Points on a hilly landscape, in no order, each with its height.
From any point a climber takes the steepest step (rise divided by distance) to one of its 2 nearest points. It stops when none of these is higher. Distance is the straight distance between rows; heights are no part of it.
K757: [-13  22  -6  11  10   1  13  22 -11  23  15  12  17   4  14   5  -8  14
  -5  11]  (h 436)
K501: [ 13  19  -6 -26  11 -12  -5  -9  -5 -23  10   4  -3   2  -1   0  -4   3
  19   3]  (h 643)
K894: [ -1   2   9  -2  13  -1   1 -20   4   8  23 -27 -11  -4   9 -24  12 -16
  10   6]  (h 816)
K717: [ -3 -28 -12   5  -8  -9 -18   6 -18 -19 -15   2  15  15 -15  -5   9  -5
 -10  -1]  (h 905)
K863: [-18  17 -25  -9   6   8  21  14  26   9 -25   4   9  10  11  17  -7  -2
 -13 -14]  (h 208)
K35: [  8 -12  -8 -25 -22 -16   2 -18  -4   6  -1  -2   5   7  13  -3  12   8
   0  37]  (h 861)
K647: [  4 -11  15  -5 -14   3   7  -4   1  20   9  17   5  -3  -1  14  -1  24
 -16  14]  (h 758)
K920: [ -7   0  11  18  -1   7  -7 -10   4  -4  -7 -21   8  -7   4   2  21 -13
 -10 -10]  (h 651)
K514: [  1  -8  25  -4  -7  13 -11   2  -7   3 -26  -9  -7 -12   3  -7  -5   5
 -18  -6]  (h 516)
K807: [ 18   8  -6   3   3  -5  -3  23 -16  -9  -2  16  -5   8  11 -10   7 -13
  -2  -6]  (h 727)
K528: [  2  11  14 -25 -25   6   0  -5  12 -20 -20  -6  -7 -23  -2  -1   2  13
 -16   5]  (h 561)
K426: [ -6  -1   3  11 -24  10  -8 -11   2 -13 -19 -11  -3   1  -7   9  20 -23
   6  -7]  (h 723)
K836: [ 11 -22   0 -10  -1  -2  -4 -14 -14   8  20  -3  -4  -6 -13 -10 -10  -6
  20  30]  (h 743)
K392: [ -6  -8  14  -2   1 -19  14   6   2  -2   3  11 -12   1 -10   3  18  -8
 -18 -22]  (h 474)
K956: [ -1  -2  26  16  -5  15   5 -10  -1  27  11  -8  -4 -10  -6   1 -17  19
   4  -4]  (h 591)
K738: [ 14   3   4 -11 -24  -3  17   1   4  17  17  24  -8  14  -6   6 -14  27
   1  16]  (h 710)
K750: [  9  -9 -14  13   5  -2  -2  -2  -2 -15   7  12   6 -18  -4   9  14 -16
   8  15]  (h 657)
K199: [  2  -6  12  18  19  -5   8 -12   8   0  22   2  -3  21  -9   7  10  -4
  -7 -26]  (h 658)
K436: [-13   4  -4 -10 -21  -7   2  19  12   2 -26  -5  -1 -20   8  -5  -4  -3
   2  -2]  (h 320)
K373: [ 12  22   7   2 -12  19  -2   0  10   0  -2 -10   1   4   8 -15   8   9
  -5  -6]  (h 425)
K261: [  3  14   8   4   8  19  19   5  32  14 -11   2 -12   9  12  20  -6  -7
  -3  -9]  (h 43)
K147: [ -2  18 -16 -18  -3 -13  -7 -16  -2 -11  14 -12  -6   2  -1 -11 -13  -1
  33  10]  (h 681)
K131: [ 12  -4   2  -3 -12   7 -15  16 -23 -17   4   7  -9   5 -10 -11  12 -11
   3   3]  (h 674)
K942: [  1  -7   5   7  -4   0  10  -1  16  -3  16  13  -5 -28  -6  10  11 -12
  13   4]  (h 719)
K491: [ -1 -34  -9  -3   9 -10  -5  -7  -4  11   7  -9  -7   6   1  -8  -5 -27
  24  21]  (h 705)
K271: [  1   2   2  -6 -24  12   2  20   4   0  -5   2  -5 -15   1 -15   1  -3
  12   4]  (h 347)
K535: [-21  19   5   3   8 -12  -2  13 -19   8  -1 -15  14 -17  20  -4   5  -1
 -11   3]  (h 556)
K316: [ 12 -19  -8  12  22  16 -11 -12   4   0  13 -10   5  20  -4 -18 -19  -2
   7  -1]  (h 786)
K507: [ -7   0  10  29  -2   9  -4   9   6  -7   3  -5  10  -5 -22  -8  -1  13
 -17 -36]  (h 484)
K70: [ 10  17   0  28  -1  14  -2  -5   3 -13   7  -4  -6  22   4  -6  11 -17
  13 -21]  (h 546)
K320: [ -7 -18 -23  -7  24 -11  -8  -4 -10  15  -9  -8  15   7  22   0 -15  -5
   4  24]  (h 609)
K125: [  8   7  -4 -11 -16   8 -20  -2 -11 -22  -8  -9  14 -22 -10 -11  -1  11
   4  32]  (h 442)
K19: [  7  14  -4   4   2   9  14   8  11  -4 -17  20 -15   7   7  31  -7 -10
  -8  -7]  (h 70)
K263: [-15   6 -10  17  -3  -6  12  11  10   0 -13  19 -13  17  -8  35  -2  -5
 -14 -18]  (h 113)
K671: [ -5 -14 -16  19  20   0  -5   7   9 -23 -12   3   4   1  -8   6  -4  -5
 -15 -26]  (h 664)
K133: [  1   3  -9 -11  11   3  -1 -29  -5   1  11 -28  -8   5  -5 -10 -27  -8
  30  14]  (h 714)
K135: [  7 -12  -8  -9 -24  -1   1 -20   4   8  -6   8  11   2  -2  14   1  18
  -4  20]  (h 811)
K293: [  6  -2 -11  17  14  10  -3 -15  11  -1   5  -9  20   0  11   4  20  -5
 -12   7]  (h 589)
K947: [  5  25  -7   7  -3   7  -4  -4  -3  12  -7 -12   5  23  28 -13  -3   3
  -4   0]  (h 457)
K660: [-10 -11 -16   5  14 -15   7  -8  -2  16   6 -15   4   6  19   5   6 -19
  15  17]  (h 656)
K713: [ 13 -14   9 -22  -4   2 -19 -10 -11  -7 -10  -3  -7   9   0  -3   6   7
  -3   8]  (h 732)
K442: [ 10 -12  -6  30  10  12  -8  -7  -7 -15  -1   4  15  -2   9  17   6 -21
  -9   9]  (h 590)
K42: [  5  -2  -5   9 -23   7   4  26   0  -4   0  13   9 -36  -8   2  -8   7
   5  14]  (h 378)
K719: [ -3   5   7 -14  38 -11  -6   3 -17  -1   7   9 -13   2  -2  18 -11   1
   6 -18]  (h 404)
K96: [-19  16  -5  -7  -5  13  19   1  32   6 -30  -1   0  -8  20  24   8  -6
 -16  -8]  (h 248)
K664: [ 14 -12  -1 -19  17  -6  -3  -6   0 -14   9  15   8   6  -9  13  -4  20
  -9  -3]  (h 563)
K907: [  7 -17  18 -11   3 -11   7 -23 -21  14  23  -1 -19  11  -3  -2  -1 -14
  10  20]  (h 772)
K941: [-10 -17  24  -2 -23 -14   7   9   0   6 -11   1 -10  -9  -9 -11  11   7
 -18 -16]  (h 427)
K755: [ 15   8  -7 -17  17  -9   9  -6   3 -12  27  11   3  -4  -1  -4   7  15
   1   8]  (h 605)
K657: [ -8   0  14  19 -20 -14  -3  15  -7   1  -4   2  -3  -9 -20 -20   3  13
 -12 -24]  (h 429)
K115: [-22  15  -1 -22  16 -22   9   7 -15  20   7   0  -2   1  16   7  -2   4
   2   7]  (h 518)
K24: [ 12 -13   5 -21 -16 -13   7 -14  -6  11  17  11 -12  23   5 -12  11  -2
   4  20]  (h 815)
K833: [-20   7   3  -7  11 -25  -4  -9 -16  18   1 -10   0  12   7   9  11  -6
   6  -6]  (h 558)
K294: [-13   5  10 -10   6 -12  14  16  -5  -4 -16  14 -15 -15   0   6   5   1
 -31 -13]  (h 541)
K668: [ 10   2 -29   3  15   6   6  10  13   3   9  12  21  -1  -3  -2 -22  20
   4   1]  (h 487)
K801: [ 12 -12  -9   7  28   0  -6 -26   8  -5  17  -6  -2  32  -4   1   2  -5
   2 -16]  (h 726)
K283: [ 12  -5 -16  -8   7  -3 -10  -5   8  -5   1   6  10  11   0  -5  -9  13
   6  -6]  (h 523)
K813: [  2  11   4  16   1  30 -13  10   0  -7 -17 -15   5  -6   7 -17  -7  -3
  -1  -9]  (h 396)
K650: [ 12  -7   0  13 -19   4   5   1  -6  25  13  14  -1  14  -6  -4 -27  15
  16  10]  (h 668)
K113: [  2  24 -15  -3  11  12  16  14  12  15  16  22  15   3   4   6 -17  27
  -7   6]  (h 458)
K205: [  7 -14 -15   2  35   8  -4 -25  -2   9  11 -19  -4   9  -2  -5 -34  -9
  19   9]  (h 745)
K457: [-18   9  -7 -11   6 -13   1  -4  -1   6  -5 -20  16  -3  15  -2  15  -1
   2  -1]  (h 602)
K585: [ -5  10  22 -19  17 -11   4  -5  -4  12   2   7 -23  -6  -2  15  -8  -7
  17  -9]  (h 444)
K978: [  3  -9  29  -2  -4  16  -3  -2  -3  17  -1  -6  -6 -24   4 -15 -11   8
  -3   6]  (h 557)
K155: [ 10  20   5  21  10   5  11 -13  24  -9  19  -3  -1   5  -3   0  15  -6
   4 -22]  (h 598)
K991: [  3   5 -10   7 -14   5  -7  -3  -3 -16   3   2  19 -31 -18   7   0  14
  10  20]  (h 414)
K40: [  0 -14  20 -27 -23  -3 -14  -3  -6 -17 -15  -3  -5  -5 -18 -12  18   9
 -13  -1]  (h 682)
K578: [-20   9  23 -22  17 -11  10  12  -7  24   0   8 -13   2   7  16  -6   6
  -5 -12]  (h 480)
K723: [-22  20 -23 -10  13  -1  14  14  18  -1 -22  16  -3  19  -7  38   5  -6
 -14 -16]  (h 166)
K364: [ -2 -19   8   2   8  -6   2  -6  10   6  22 -12  -8 -25  -3 -12  12 -16
  18  10]  (h 773)
K209: [  1   9   6  -1  -1   1   4 -25   6   0  22 -13   1  -5   2   1  10   2
  11  16]  (h 862)
K220: [ -8 -33 -15   0  11 -18 -10   7   0 -18 -11   7   4  10 -15   2   4  -2
   1 -27]  (h 787)
K288: [  3   4  17  23   5  16  -9  19  -5 -14   0  -6  -5   2  -6 -15  -2  -8
  -5 -23]  (h 433)
K692: [-11  -9  -1  42   4   1   6   9   8 -19  -1   5  13 -10 -13   3   1   1
 -24 -19]  (h 555)
K510: [-15  -1   7 -21 -10  -8  -3   6  -7 -16 -22   1  -6 -18 -11  -1   3  16
 -26  -8]  (h 619)
K137: [  2  -9   8  -6 -24  21 -23   2 -12  -8 -21  -8   2 -13  -7 -13  -5  12
  -5  13]  (h 472)
K11: [ -1  28  -8   9  13  -6   2  13 -24   5  18   1  12   8  20  -8  -2   4
   7   4]  (h 471)
K729: [-23  11   6  -7 -24   4  11   5  34  -3 -33 -12   2 -23  14  10  -3  -7
  -6  -4]  (h 286)
K388: [  0 -21  14  14 -21   6  -7   1  -4  24   0   0  -2   4 -10  -3 -13   8
   6   1]  (h 629)
K546: [ -1 -19  -6  12 -26   5 -17   8   2 -14 -22  -6  -5  16 -16  -8  13 -15
  -7  -6]  (h 809)
K249: [ 18  25 -11  16  11   9  -4   0   4   1   1  -2  -1  28  14  -9 -13  -3
   8 -16]  (h 496)
K400: [ -3  18  -8  -8   2 -17  -2  24 -24   1   1   3   7 -11  17 -10   0   4
   6  14]  (h 510)
K335: [ 18  -3 -15   3 -22   3  -1  16  -4 -20   7  24 -13   7 -16  -4  11 -19
  20  12]  (h 622)

For each start below, name the point where the climber stops.
K668 | K316
K271 | K35
K19 | K35
K813 | K717
K373 | K316
K956 | K35
